Points, in no order, along strands that fork, close into loops and pass close to each other.
In the rows, 128 means zero.
Two points are linked if the straight distance between their rows is under 100.
tuso: 133	142	148	144	130	139	147	124	111	134	137	83	127	138	114	167	121	134	104	136	171	130	153	105	129	116	115	92	109	140	136	120
narad: 166	106	147	91	138	129	123	140	83	127	115	150	84	131	145	115	171	87	133	139	120	88	141	116	98	140	95	166	166	153	95	132
Pimon: 139	128	114	136	140	124	130	171	112	121	128	79	138	177	97	80	91	135	134	134	113	95	157	118	140	114	147	162	133	133	137	134
gitus: 138	130	122	118	161	108	150	158	121	147	121	111	94	118	169	118	150	126	120	138	138	126	93	123	169	129	143	116	97	129	123	118
Big: 120	131	133	110	126	77	160	127	119	118	124	156	109	130	164	146	113	102	113	138	103	155	99	136	175	136	105	142	131	92	97	151
Bulu: 155	138	143	149	153	105	130	168	117	159	146	138	128	146	170	139	114	125	151	151	108	146	131	89	162	100	126	135	101	134	142	138
Bobaz: 120	160	149	125	120	154	124	138	143	146	118	74	179	145	117	117	121	119	119	132	145	149	146	122	82	172	174	120	116	122	133	117
kisor: 133	129	119	186	172	149	141	130	114	108	148	66	92	103	103	120	123	162	101	110	115	101	136	139	111	121	120	110	91	163	120	139
ginu: 136	143	130	119	124	110	169	109	143	114	155	163	115	124	84	142	138	110	141	99	121	100	141	145	151	125	103	136	151	125	169	131
Kob: 123	122	135	107	137	141	142	150	122	100	95	77	106	130	98	75	145	139	127	101	162	78	109	133	123	127	171	119	142	122	145	114
veg: 105	126	142	131	145	141	152	117	140	111	120	180	129	108	142	133	145	155	151	146	128	134	109	125	149	124	110	108	122	151	135	139
luve: 142	116	133	137	107	121	87	108	127	134	158	152	177	189	134	148	98	125	142	144	133	151	152	72	112	123	117	115	151	105	124	148
mura: 122	123	153	116	134	116	139	128	149	135	102	152	156	135	135	93	124	114	156	147	108	149	116	114	123	164	154	145	122	104	114	155
zik: 98	126	144	109	116	128	107	144	98	121	107	150	139	95	155	158	140	156	122	152	136	150	103	138	159	99	126	120	120	128	87	127
Ral: 131	155	142	119	119	98	158	149	139	131	125	88	108	158	110	116	97	107	104	110	123	126	123	154	136	124	171	150	126	91	131	126
bufa: 158	133	146	180	145	141	126	97	138	140	150	108	144	118	81	132	130	137	146	113	109	112	173	128	103	123	128	145	105	133	152	150
kebed: 136	121	131	152	106	122	74	114	150	146	161	132	143	182	121	154	104	139	149	120	136	145	153	96	115	100	132	122	140	111	140	124
zut: 136	95	110	148	134	129	131	133	148	136	138	112	106	97	152	95	144	99	144	132	93	119	153	124	113	138	116	143	142	117	115	156
kila: 126	129	134	121	103	140	148	172	138	138	133	119	127	112	110	130	118	96	128	142	138	113	149	118	87	103	134	118	140	128	155	126
tanun: 148	116	100	131	123	92	117	132	88	117	164	119	104	155	131	152	119	110	92	106	136	95	146	124	171	102	82	138	159	115	126	126
vume: 95	114	134	118	128	147	102	147	156	113	98	140	129	134	128	96	130	173	161	131	154	110	93	140	109	110	183	104	130	133	147	105
ket: 130	144	141	131	104	133	145	166	138	145	131	88	126	104	108	142	115	98	113	121	111	127	155	147	83	90	166	139	121	105	137	121
vip: 117	141	136	115	104	87	143	131	134	127	125	121	120	164	126	144	96	109	115	117	134	140	118	142	134	116	149	132	137	88	127	117
tipa: 96	143	132	109	100	118	139	116	114	112	117	136	176	162	124	145	83	125	99	156	143	165	128	130	128	148	128	126	122	109	90	138
Mur: 89	119	114	132	107	115	123	124	137	110	129	142	106	111	125	145	118	149	129	116	104	137	119	167	145	98	127	148	141	103	111	137
dufi: 126	124	139	150	146	90	146	97	131	113	136	99	88	154	137	139	113	143	95	104	124	130	122	140	169	123	124	125	121	96	101	140
Dof: 160	159	126	131	168	107	160	103	115	132	135	138	129	141	126	127	145	135	126	104	115	138	111	133	190	150	138	140	82	131	132	126
guf: 139	125	126	161	162	159	162	112	174	141	132	127	118	121	138	121	130	137	145	139	128	133	122	122	94	163	136	108	96	157	169	128
Tuv: 152	94	132	124	113	116	112	99	132	124	168	154	114	181	158	122	119	100	126	135	142	133	130	75	118	153	84	99	165	109	120	155
Tonu: 132	148	125	116	119	128	158	151	146	137	114	80	114	111	116	100	118	93	108	109	117	124	129	162	108	138	183	152	119	102	121	128
Gufoz: 154	171	140	125	137	139	157	102	137	147	133	156	133	101	112	183	150	135	135	115	143	133	123	142	128	115	138	107	96	157	179	99
vep: 76	148	115	150	115	132	125	138	124	112	115	90	107	142	101	138	71	168	92	128	152	141	106	178	103	117	127	119	112	145	119	109
Dop: 106	111	101	151	144	137	142	126	129	114	140	129	137	123	124	95	113	147	135	151	100	131	154	122	146	153	100	149	122	148	108	152
kogog: 135	124	163	138	155	154	144	131	133	111	99	66	117	116	123	92	157	153	120	111	161	86	129	113	112	128	175	86	110	124	130	127
zuna: 96	128	99	129	168	115	162	140	140	101	127	145	76	89	150	117	139	152	113	125	110	114	102	164	181	133	112	128	135	143	120	138
tukef: 132	142	109	138	141	156	138	110	137	123	125	130	143	74	116	130	132	142	143	125	89	156	109	168	115	146	153	160	87	146	129	135
virer: 128	140	100	132	150	159	132	133	118	135	123	103	156	105	134	115	152	143	132	137	142	139	128	130	132	153	145	122	78	157	138	107
feri: 98	124	125	141	103	128	99	112	134	107	151	166	120	118	131	166	123	163	132	114	119	137	133	142	145	94	99	127	156	128	120	132
genir: 116	109	133	106	127	126	130	157	130	116	101	123	122	151	114	74	130	122	144	131	148	92	115	130	129	128	137	129	153	124	145	119
Zape: 106	142	130	141	117	151	149	142	149	119	130	142	114	59	118	177	113	135	136	133	80	148	122	166	88	88	128	141	128	137	139	135
Nam: 92	112	102	126	151	103	143	132	117	96	132	155	91	122	157	122	133	147	109	135	124	112	110	133	195	146	83	119	146	144	108	133
pesen: 122	136	102	148	126	117	125	131	153	134	148	127	105	184	133	130	104	138	139	117	141	139	121	126	140	127	131	117	121	131	163	101
Gev: 146	125	109	90	93	134	100	146	117	144	129	144	137	122	127	105	139	66	127	145	133	127	151	111	80	159	106	154	161	134	127	117
rut: 104	136	118	112	108	140	121	112	145	134	111	129	99	78	145	170	148	137	102	114	141	141	105	161	123	89	134	103	132	122	122	106
zam: 141	124	151	121	128	117	130	130	111	139	113	83	137	150	151	108	137	105	97	124	157	125	131	111	131	165	142	114	126	98	94	133
leg: 105	153	140	142	108	111	127	106	119	124	119	108	151	152	132	172	89	137	93	144	136	176	125	134	127	139	136	126	96	111	84	130
safik: 178	104	114	133	139	112	88	113	93	137	127	99	149	176	128	101	157	107	128	109	138	95	154	92	134	151	117	142	149	127	119	119
Rumak: 147	148	130	121	137	141	146	130	128	142	116	134	158	133	121	112	144	128	146	132	136	135	118	126	130	144	159	128	94	138	149	108
sova: 150	130	150	108	150	112	130	172	114	151	107	125	98	123	164	114	150	120	136	121	135	118	80	138	145	96	177	123	111	117	138	100
rik: 157	148	127	128	154	92	146	100	110	134	138	141	153	163	110	118	126	123	145	118	96	134	126	115	175	138	135	154	111	118	126	139
zilu: 118	107	109	125	117	112	82	94	154	116	131	161	121	139	112	117	141	152	159	91	123	109	111	157	144	109	139	135	157	109	144	107
kud: 124	138	118	119	137	136	172	112	154	112	133	148	118	133	80	116	128	121	149	116	139	99	136	140	127	145	113	129	137	149	183	121
vasu: 133	100	142	117	144	110	109	130	107	127	115	149	79	96	197	132	166	111	115	144	125	134	99	116	147	146	93	130	137	132	71	141
Bafel: 97	124	141	103	86	152	125	128	147	122	124	134	122	118	131	136	123	132	116	139	177	132	128	121	89	120	126	80	146	128	126	115
lis: 117	156	112	137	136	129	167	173	130	137	139	86	94	132	119	135	87	115	106	143	128	133	130	141	114	117	133	128	101	142	151	119
vuk: 117	140	115	125	158	126	174	140	129	104	129	123	83	104	104	104	134	143	124	105	107	98	109	171	160	126	143	145	115	136	133	140
kop: 140	88	140	127	124	110	94	137	128	127	137	160	114	178	176	108	116	123	146	153	128	134	115	84	130	129	99	121	156	115	108	153
Ratov: 129	104	121	97	82	124	96	126	122	117	132	131	79	127	140	130	140	94	98	112	160	104	121	145	97	127	101	127	178	115	115	109
tiz: 134	104	124	109	132	107	119	156	107	140	113	133	98	117	189	115	144	80	109	160	123	139	111	114	134	163	97	135	135	125	89	133
saza: 134	132	118	99	127	148	129	167	98	142	109	150	183	123	88	93	122	126	163	155	111	107	150	115	116	104	136	154	141	158	153	129
tekar: 121	154	110	174	115	149	113	119	162	144	139	108	130	128	92	140	85	126	119	115	115	152	136	150	58	136	140	138	107	147	168	113
moba: 123	116	98	111	145	135	153	131	152	101	119	111	129	149	80	71	130	129	142	120	157	89	132	126	133	158	122	129	150	142	175	120
piti: 100	130	148	101	108	129	176	112	138	112	116	168	154	113	90	121	103	110	130	161	113	134	150	131	115	144	105	140	150	122	115	171
raz: 132	161	101	156	146	158	152	106	155	141	136	138	117	67	123	177	126	136	106	119	108	148	109	167	93	134	108	136	97	178	163	107
Zose: 160	124	112	115	123	116	116	139	79	142	126	111	142	110	112	113	156	94	113	120	116	89	164	129	135	129	103	171	145	132	120	113
kude: 121	124	146	137	114	129	148	96	141	131	130	127	133	93	133	153	134	116	113	133	115	153	151	132	124	145	111	134	122	106	93	159
bas: 135	137	136	154	105	130	79	113	149	147	145	122	139	150	111	166	115	150	149	99	134	138	142	134	106	84	152	126	122	114	154	99
bek: 134	141	144	142	110	135	146	135	146	153	133	71	157	134	130	122	117	89	97	137	135	149	168	110	89	173	147	132	119	113	124	136
dos: 113	149	99	98	148	147	176	140	129	108	110	121	98	96	105	105	140	137	113	113	138	107	93	182	146	129	154	126	104	152	150	106
Kagu: 121	122	127	151	146	150	165	100	193	131	117	111	123	116	127	95	134	125	134	131	126	138	130	130	87	186	152	111	110	126	140	145
Pafid: 115	147	165	155	125	138	126	128	114	127	114	86	158	148	117	135	89	152	110	133	128	158	139	135	104	145	152	129	94	124	90	146
kiruv: 134	108	113	122	111	142	85	85	98	122	138	135	188	159	98	131	143	148	139	124	150	118	153	94	135	130	104	114	150	140	119	119
sira: 128	115	152	132	142	149	126	93	127	104	124	139	147	147	93	120	147	166	152	124	169	94	145	94	128	120	110	85	134	159	158	128
tedeg: 99	146	110	120	126	99	153	131	145	137	124	120	90	98	154	153	105	111	94	137	114	170	103	155	154	136	119	140	120	102	98	136
dava: 112	145	105	100	119	134	140	158	124	135	115	114	104	72	127	153	144	129	100	114	139	117	107	177	121	81	151	123	123	129	135	88
sobe: 144	135	131	93	116	131	110	173	85	150	97	153	172	115	120	98	129	99	152	161	107	122	141	110	113	122	131	168	140	144	124	123
nama: 130	114	138	111	116	131	147	105	110	97	139	128	134	156	97	127	120	125	109	137	167	86	157	100	137	130	84	99	166	129	124	154
tati: 128	132	138	154	115	137	102	136	153	143	129	93	108	146	129	147	113	156	130	104	139	128	128	139	105	81	176	106	123	108	145	104
govit: 129	133	154	126	137	105	151	78	80	102	129	120	156	151	95	148	124	136	99	112	122	118	141	129	171	121	116	127	135	106	82	151
Fal: 143	121	169	90	93	132	98	139	115	139	113	161	132	118	124	139	158	104	142	122	150	115	113	132	90	103	134	125	149	115	125	114
Zinu: 105	115	119	131	104	176	111	124	153	130	134	150	122	68	164	173	139	143	139	148	121	164	122	121	101	114	112	102	135	137	123	131
gav: 120	162	80	126	133	113	128	120	123	124	135	123	120	129	114	134	111	137	120	112	100	158	109	174	172	142	142	172	87	141	130	107
lukip: 80	132	133	135	113	131	172	129	139	97	143	143	91	95	97	152	99	137	104	130	135	115	144	148	123	117	82	109	152	149	132	146
Foliv: 147	138	176	130	125	105	143	96	117	132	118	96	167	169	125	133	125	114	98	120	140	131	148	110	130	158	148	124	127	77	93	150
vipez: 126	121	90	149	125	133	121	134	142	134	143	96	119	166	142	115	122	122	120	135	150	132	151	104	134	153	117	107	125	136	151	106
pof: 148	141	124	95	98	131	104	158	116	156	125	155	172	140	123	115	127	82	143	155	138	138	146	92	93	141	122	145	143	143	151	115
dil: 103	116	116	134	148	151	176	130	182	121	103	117	89	95	153	86	138	124	125	142	128	132	108	129	93	156	142	91	118	127	124	135
naf: 160	118	167	120	146	111	149	140	114	118	113	104	124	181	126	111	136	124	137	120	175	92	121	82	150	120	133	90	139	118	150	126
zimed: 133	124	139	134	123	163	132	144	115	138	145	135	144	75	128	138	148	122	140	151	116	122	170	97	112	106	107	124	129	153	130	151
tubap: 143	152	107	99	114	107	128	154	81	142	109	99	154	121	113	113	140	96	108	120	133	117	139	143	145	134	132	164	121	123	117	102
Nugis: 168	139	136	129	117	130	123	100	146	164	127	95	148	115	121	127	170	91	118	96	139	125	153	126	110	156	158	137	121	98	141	114
rigap: 119	135	165	132	162	122	162	131	106	123	123	134	126	71	138	155	150	150	112	145	113	134	130	127	163	118	113	114	115	138	89	168
pov: 129	145	164	151	126	154	102	121	142	149	114	95	167	135	128	132	126	154	129	126	135	161	131	134	90	130	184	115	96	123	118	121
baz: 128	131	158	137	136	119	141	111	84	116	135	133	148	115	115	155	140	151	111	130	116	116	151	125	175	100	100	129	130	131	88	161
lomun: 138	139	115	127	157	138	145	167	121	122	123	55	128	173	120	75	113	139	124	117	141	107	133	123	144	151	164	141	114	135	140	123
paner: 137	98	148	152	130	140	92	136	156	139	152	167	105	119	169	149	138	150	170	131	119	126	127	97	131	86	116	106	144	129	148	143
gedi: 135	137	115	85	118	120	119	125	115	138	106	153	190	165	67	100	105	118	149	140	118	111	158	115	125	135	126	156	155	136	144	131
segaf: 114	126	147	120	108	137	163	110	152	128	125	154	140	87	125	132	120	93	134	146	95	161	157	121	106	162	104	142	139	107	107	173
ruk: 149	102	114	141	137	134	89	159	128	145	146	154	115	105	177	130	154	129	162	128	98	129	125	112	145	108	118	142	135	139	140	125
zukez: 116	122	151	116	129	118	138	94	151	108	111	118	136	179	116	110	124	139	130	119	167	122	118	118	128	155	138	94	139	108	129	131
tud: 89	119	122	123	112	131	137	132	154	118	105	132	112	94	130	108	125	134	137	132	101	145	105	167	119	122	154	144	132	108	113	141
Dodi: 139	142	132	195	138	142	118	109	148	137	151	123	129	119	85	135	91	135	142	117	92	143	142	141	75	131	117	151	109	150	167	143
vupup: 125	122	155	119	132	128	116	122	184	127	118	114	137	185	118	107	124	135	148	115	167	124	120	104	101	157	158	85	152	107	163	119
maset: 102	117	113	104	95	108	101	108	110	99	127	161	128	161	153	158	115	134	117	126	151	141	87	136	154	111	114	104	155	106	99	104
Zesid: 106	113	94	168	162	149	134	121	120	102	142	97	112	103	104	98	127	171	123	124	109	105	151	145	136	137	112	135	115	160	107	143
rerin: 75	139	100	131	111	153	134	163	138	112	111	91	138	134	100	107	95	145	110	142	139	139	127	157	93	136	156	127	121	137	127	109
Torud: 101	99	127	135	97	169	91	109	163	128	127	138	133	96	149	136	139	148	138	147	158	149	136	109	76	126	126	87	146	126	113	135
gezi: 131	169	119	110	127	143	137	107	109	128	115	132	161	79	92	150	146	127	120	116	114	152	121	173	136	138	158	157	82	138	122	118
Vup: 126	131	142	125	148	144	115	133	103	121	119	150	139	86	123	138	162	176	143	119	129	104	114	151	156	90	154	125	108	149	127	120
Seda: 126	131	164	126	149	129	128	160	95	119	120	138	118	126	133	143	134	177	139	127	145	101	111	120	159	67	153	99	110	139	140	116
Rabu: 136	108	131	136	121	121	86	153	115	144	128	129	116	80	166	153	147	121	139	119	96	141	120	135	132	93	135	149	133	108	105	129
git: 98	152	102	141	115	153	124	147	182	130	120	91	124	143	100	115	92	122	125	118	133	139	129	164	65	142	169	131	134	131	163	99
nad: 143	113	126	126	116	123	75	89	99	128	140	136	160	154	141	150	158	130	125	111	154	129	125	101	139	124	111	108	133	117	104	106
zumer: 106	154	116	101	118	147	151	152	129	118	110	102	116	110	95	124	131	140	112	109	156	107	107	176	118	105	170	122	117	132	153	83
Didu: 134	132	73	142	156	157	113	134	119	132	136	125	144	81	149	134	159	162	142	138	111	139	113	140	141	127	143	136	80	178	148	100
gan: 89	159	108	136	141	110	163	131	135	123	134	128	84	88	122	180	106	135	88	130	106	156	113	173	151	120	98	147	117	136	114	141
Zugup: 143	107	146	84	86	135	90	125	100	117	137	169	117	139	120	136	145	108	131	127	159	107	121	124	93	118	95	124	180	132	115	112
buro: 151	96	142	152	143	131	103	123	138	140	150	138	108	150	167	118	156	140	154	127	152	105	132	76	136	110	113	86	134	130	144	134
Lupi: 160	124	132	153	140	139	134	112	113	147	154	113	155	115	111	130	147	124	135	130	110	118	187	92	133	126	106	137	122	139	136	147
Pasad: 126	150	126	162	131	144	137	120	155	138	145	164	109	84	134	185	117	135	138	129	92	157	120	145	114	115	110	140	118	148	164	134
Lupiv: 132	129	146	113	148	121	122	146	120	127	98	159	147	119	119	90	129	151	173	123	86	129	103	152	153	111	174	169	113	120	112	142
bozi: 145	142	129	160	163	151	166	105	153	124	129	142	106	88	128	132	103	149	132	115	87	142	82	171	97	146	140	145	87	156	142	152
mokig: 145	125	135	129	114	139	122	135	111	152	142	84	139	117	135	150	147	111	98	132	167	122	164	100	113	123	118	92	118	135	129	113
Ror: 110	140	118	153	140	138	119	134	179	125	128	107	126	194	113	110	94	152	155	127	157	135	124	122	99	150	141	106	131	140	176	112
fesi: 146	97	82	141	129	128	114	134	125	148	159	109	114	111	164	104	151	91	113	138	115	127	162	103	137	159	84	140	133	139	122	137
suto: 125	139	139	118	157	144	145	134	133	114	117	184	141	111	99	108	124	166	176	127	94	117	109	163	145	110	158	160	110	149	151	144
Gimo: 149	112	134	104	108	108	122	96	130	124	156	174	134	162	127	120	114	77	129	140	125	129	139	95	115	158	84	134	174	107	119	162
reg: 173	123	138	129	118	128	96	117	129	160	128	98	161	154	119	114	159	86	130	107	142	115	168	93	103	157	134	137	147	117	139	116
Rupuz: 124	104	107	137	131	140	87	113	152	133	123	139	93	120	172	118	159	163	135	110	150	109	100	125	131	109	139	90	129	135	152	88
mif: 130	101	98	155	140	156	78	107	154	129	135	118	130	122	140	110	168	174	155	115	147	111	131	116	123	120	151	103	119	146	157	97
Fuvul: 166	114	147	91	128	102	142	96	126	123	126	147	159	179	98	107	131	72	129	119	145	106	142	92	115	172	97	124	179	107	136	148
vidid: 115	98	115	134	135	138	137	147	140	121	124	136	129	93	125	85	131	126	159	148	70	121	153	128	121	133	112	160	153	130	120	167
bisur: 126	123	153	117	112	99	100	105	136	128	132	150	170	198	152	141	101	104	130	128	131	161	114	86	118	143	148	115	151	84	105	145
tirad: 152	122	156	114	136	110	174	123	108	95	118	94	135	180	108	118	121	112	105	128	172	90	143	90	141	137	115	105	156	114	137	143
Zizot: 142	160	127	101	123	122	124	122	84	140	114	102	175	103	105	134	149	118	101	121	124	143	139	150	151	136	146	153	96	123	98	107
Mim: 123	116	116	175	150	155	122	104	157	125	142	137	116	117	129	124	140	165	156	126	128	117	130	130	111	130	136	113	111	162	164	125
Vit: 101	102	124	123	118	138	102	137	163	130	103	132	105	132	164	98	137	138	138	129	148	128	96	131	110	130	156	99	134	112	125	111
Rapas: 124	113	107	116	126	133	132	178	130	148	123	136	119	112	188	112	130	90	133	175	126	155	117	96	128	153	107	124	123	135	121	130
Fala: 126	130	127	105	94	118	126	149	84	112	139	155	158	162	108	145	76	121	114	156	126	101	156	111	135	85	102	145	167	121	123	146
meb: 108	134	147	90	101	112	148	104	135	108	107	181	153	129	102	130	123	113	138	138	131	141	114	141	133	137	123	123	144	107	120	140
gibem: 132	149	118	148	168	147	157	157	130	124	123	90	115	154	120	86	97	141	130	126	115	141	114	141	125	163	159	141	80	158	130	138
godim: 136	158	112	127	148	158	158	101	142	139	125	150	132	65	127	178	164	153	114	119	134	131	102	161	120	127	134	119	96	172	160	96
Bok: 117	149	103	161	141	140	138	178	128	132	140	99	118	110	127	138	88	128	131	151	88	148	138	143	101	106	141	144	96	150	145	128
Tifa: 160	103	156	83	107	142	91	143	97	116	136	170	77	148	136	117	152	115	143	146	146	97	130	113	71	124	97	142	183	147	103	125
das: 120	110	141	110	127	91	120	111	123	122	119	159	95	96	174	156	149	121	113	122	107	150	85	141	167	131	99	135	151	100	76	145
Mibof: 89	137	119	133	119	121	159	109	148	109	142	146	77	95	127	174	120	138	89	112	132	131	123	159	144	124	82	107	151	137	120	136
mon: 136	158	97	159	156	141	160	126	152	138	140	120	90	96	115	140	99	127	113	107	103	132	104	173	104	134	124	142	95	172	173	117
vuto: 138	169	100	125	172	122	165	119	120	124	134	138	114	124	126	137	125	136	124	123	118	148	96	156	181	153	126	143	70	166	142	115
meti: 143	124	83	138	107	89	100	128	116	128	159	97	123	157	136	150	106	104	96	114	130	117	156	127	154	122	106	148	146	106	134	109
ziz: 115	147	132	189	133	139	112	123	126	124	138	83	103	145	94	127	66	161	107	99	123	137	104	157	95	121	125	124	102	148	132	130
Pupet: 117	126	132	116	90	153	133	145	163	143	146	138	106	127	136	143	114	104	128	133	153	133	136	115	82	108	120	91	155	121	152	120
Vubo: 132	122	117	131	141	119	119	99	105	122	134	119	132	134	139	132	160	150	117	118	148	118	131	115	170	138	110	105	114	130	115	111
melig: 117	120	124	103	115	130	136	122	137	136	93	144	158	97	153	95	151	95	136	156	114	168	111	126	116	187	134	141	119	117	104	135
vira: 130	134	137	127	139	80	146	98	86	108	133	113	131	170	133	156	115	127	94	108	128	122	116	135	181	119	121	126	123	88	85	134
vum: 162	122	157	90	126	107	127	160	81	147	95	150	127	141	136	110	134	75	130	148	119	104	133	113	106	135	117	168	150	130	105	128
Mag: 166	118	102	135	119	97	78	129	98	134	144	91	121	187	150	132	137	98	109	105	152	110	132	108	140	136	119	134	147	110	133	95
Kize: 91	124	134	125	114	136	154	126	113	92	139	138	123	129	97	139	108	144	116	148	155	95	148	121	139	114	84	105	155	155	132	146
foz: 143	126	154	114	108	139	120	160	95	143	149	163	144	103	124	147	139	110	137	141	122	105	162	98	122	91	95	134	155	141	131	147
tipo: 137	132	130	140	139	113	109	143	119	146	123	113	127	104	160	144	124	141	129	128	87	164	113	143	167	114	153	164	93	100	96	138
dak: 116	116	132	129	126	150	109	110	95	111	126	126	175	156	101	125	133	175	137	146	165	116	153	91	135	123	111	98	125	158	117	130
kamo: 100	120	134	128	124	126	107	137	130	137	103	120	127	101	169	156	125	157	122	145	126	176	93	138	146	109	145	121	98	113	87	124
rovi: 125	118	100	134	123	142	118	146	140	146	147	147	117	98	176	148	141	117	144	152	113	163	125	107	134	132	107	120	121	145	136	127
pigub: 122	140	107	134	141	94	155	107	151	132	127	93	82	123	142	138	120	121	85	110	121	142	113	160	159	140	125	130	113	99	100	128
Zato: 127	91	115	120	115	107	91	133	105	115	141	142	71	116	157	121	150	111	110	113	128	96	122	147	137	120	87	151	178	126	107	122
lol: 89	123	113	140	91	140	110	81	143	105	149	154	136	117	98	167	123	148	122	112	129	144	145	154	125	124	86	123	153	131	116	133
kefi: 122	104	144	129	135	117	104	135	149	131	113	165	140	157	164	100	126	143	171	152	116	148	101	104	146	137	137	126	133	111	118	145
zonob: 111	122	140	98	110	112	102	110	105	114	107	173	129	119	146	150	157	145	130	123	145	130	83	141	151	111	120	101	137	124	101	106
Mito: 119	121	150	118	139	110	132	100	112	105	111	141	131	150	128	120	146	160	129	117	152	116	102	122	167	123	134	96	120	117	111	126
Dabi: 129	133	110	138	164	157	111	151	97	128	124	146	158	86	143	143	158	178	160	148	108	138	118	131	159	107	134	145	92	170	131	120
Nur: 148	112	128	105	138	95	116	107	147	124	125	129	170	202	107	95	106	97	136	118	134	115	139	98	121	171	128	133	174	99	134	143
kudo: 116	140	137	124	108	134	121	82	167	131	122	168	105	124	139	172	138	140	134	105	133	153	94	150	122	104	139	105	140	108	136	105
Riv: 163	106	182	154	151	122	129	102	137	152	124	114	116	108	161	127	178	128	131	108	136	119	124	106	135	122	152	100	112	104	117	142
bevu: 130	133	153	140	151	165	128	122	136	126	107	93	138	116	127	119	149	172	129	111	150	114	116	131	104	124	190	96	89	132	130	115
zel: 167	149	140	133	153	115	128	100	137	143	132	128	170	176	108	117	142	124	155	105	125	145	130	104	143	158	159	136	103	115	153	122
Dud: 123	135	107	113	105	100	112	124	148	127	141	154	128	184	139	131	106	106	140	124	138	147	109	116	141	134	125	125	148	109	150	106
vog: 107	132	141	151	145	147	133	137	130	110	138	182	137	112	118	139	121	176	166	141	97	124	127	134	142	109	112	140	132	163	148	147
gufu: 125	123	141	203	143	141	121	127	148	128	144	100	97	136	115	122	80	154	136	120	104	133	135	137	87	119	123	129	113	144	144	154
tof: 115	117	101	110	100	133	109	132	133	138	116	122	150	108	141	105	146	83	120	141	130	148	138	131	98	164	128	146	139	124	116	123
Nubuv: 173	112	152	130	151	119	115	137	108	145	126	113	123	166	158	114	167	120	145	125	166	104	127	71	144	129	120	92	126	133	152	112
Vub: 119	119	113	88	99	104	94	131	109	108	138	179	138	189	141	137	100	108	127	137	148	135	89	118	129	128	110	117	163	111	120	107
Mak: 119	128	147	87	121	109	143	122	134	109	113	166	163	169	69	115	105	120	151	129	136	113	132	123	121	127	127	130	163	114	147	139
Tel: 178	125	159	137	135	126	128	125	143	172	124	101	125	95	156	122	170	97	135	107	123	128	134	121	100	128	174	131	107	95	135	126
mava: 120	133	160	110	106	102	139	110	123	125	118	137	178	167	123	133	94	103	104	145	134	145	141	106	120	150	135	131	145	86	95	150
beku: 146	118	148	111	110	127	121	150	88	142	124	88	137	118	136	123	148	93	95	133	160	112	149	110	103	122	127	118	136	121	99	119
Talo: 147	131	157	104	111	126	134	129	93	137	135	175	163	141	100	139	113	120	140	148	116	99	161	92	130	99	92	131	166	139	124	163
Punul: 118	124	139	114	107	116	117	61	157	116	123	163	123	122	109	148	157	134	137	86	137	124	106	163	135	118	135	108	150	98	125	114
zepom: 163	115	167	108	131	127	100	153	98	147	97	138	138	120	142	112	171	119	150	121	142	106	109	129	118	108	161	129	128	126	130	104
Faf: 155	139	120	138	146	118	137	162	102	154	137	126	152	161	148	115	114	114	136	161	109	145	155	76	155	129	116	147	96	149	148	134
nusim: 143	108	136	138	103	126	126	120	139	153	167	116	85	106	147	163	136	102	108	120	136	120	158	106	122	103	98	108	155	106	118	146
sel: 122	134	150	159	129	130	132	133	109	121	129	73	130	152	111	141	98	152	102	136	147	124	152	118	125	111	138	125	103	126	108	144
duf: 97	143	72	145	127	125	111	111	128	118	125	126	142	128	125	124	101	153	126	136	96	180	120	164	156	163	124	171	95	140	113	118
lav: 149	142	124	160	170	134	147	146	119	146	135	103	144	153	142	92	109	142	139	151	111	144	144	96	139	156	135	139	77	155	133	147
dite: 155	113	150	160	150	120	117	154	140	158	137	113	117	142	175	126	125	143	154	136	111	146	125	101	137	108	156	127	101	112	129	139
Gizu: 116	141	119	128	135	156	165	126	151	118	114	148	127	39	118	159	133	129	139	137	73	150	117	173	97	130	141	151	111	135	127	139
Gupap: 118	117	141	116	149	128	142	161	137	119	100	122	118	108	136	77	117	136	147	131	77	133	102	156	128	124	180	164	118	104	100	151
mor: 110	140	86	119	115	127	96	117	117	125	118	157	164	96	146	154	136	148	140	142	107	182	114	149	168	139	122	155	99	141	117	104
guz: 120	105	94	134	123	100	94	146	105	122	156	137	107	117	152	142	130	127	110	123	102	110	134	136	170	107	87	155	162	125	103	137
tem: 129	122	132	124	115	120	120	163	92	121	128	102	148	173	94	119	83	129	126	135	128	86	163	123	139	80	133	154	156	114	132	140
Ridi: 155	111	125	125	93	128	114	136	151	150	172	125	88	143	148	149	119	91	111	122	154	120	152	93	105	116	92	103	166	111	145	128
poso: 136	119	105	107	120	115	120	144	112	121	135	154	122	122	103	98	145	103	140	119	113	87	137	149	144	123	106	168	168	140	146	116
luvu: 143	113	82	141	132	133	123	122	121	138	145	88	128	137	152	111	149	98	108	138	149	127	160	90	147	173	92	114	119	142	130	112
bero: 98	133	117	149	135	133	170	144	167	127	129	107	78	118	138	125	97	120	105	135	126	139	118	143	107	134	126	108	115	130	132	135
bapep: 124	145	154	127	141	115	168	118	143	123	138	195	129	119	147	161	134	125	150	144	104	154	114	115	166	136	95	120	125	133	132	149
pem: 123	163	121	98	131	141	140	159	98	126	106	140	175	133	85	109	118	141	138	138	128	125	127	144	140	122	151	151	102	154	145	110
riro: 107	108	97	118	123	127	99	120	143	105	128	162	126	113	97	96	148	146	163	108	110	97	122	163	134	114	129	158	160	130	144	128

A tip is a point with one link. Name the tips that can be reached along the links from each point below, in the order of the rows.
rut => Gufoz, Nam
feri => lol, bapep
tedeg => kisor, sira, rigap, nusim
foz => dite
Bobaz => ginu, bek, tati
Mim => vume, Bok

A fork is a point with three links, a tip a point with one. Leave the first point through the second and follow the links. Name the first fork or tip that comes.
Nur; Fuvul => sobe
pov; bevu => ginu
gibem; lomun => Dodi
Lupi; zimed => dite
Zugup; Ratov => Riv
dos; zumer => tukef
naf; tirad => tedeg

Name the points in between on the shortest way along the links from the first point to the second, in order.
Vup; narad => Dabi, Didu, virer, Rumak, pem, saza, sobe, vum
Bafel; nad => Torud, Zinu, rovi, ruk, Rabu, tipo, kamo, zik, zonob, Mito, Vubo
kebed; kud => luve, bisur, mava, tipa, leg, Pafid, pov, bevu, kogog, Kob, genir, moba
gibem; ziz => lomun, Pimon, tem, Fala, Talo, foz, zimed, Lupi, bufa, Dodi, gufu
tubap; Gufoz => Zizot, gezi, tukef, bozi, mon, raz, godim
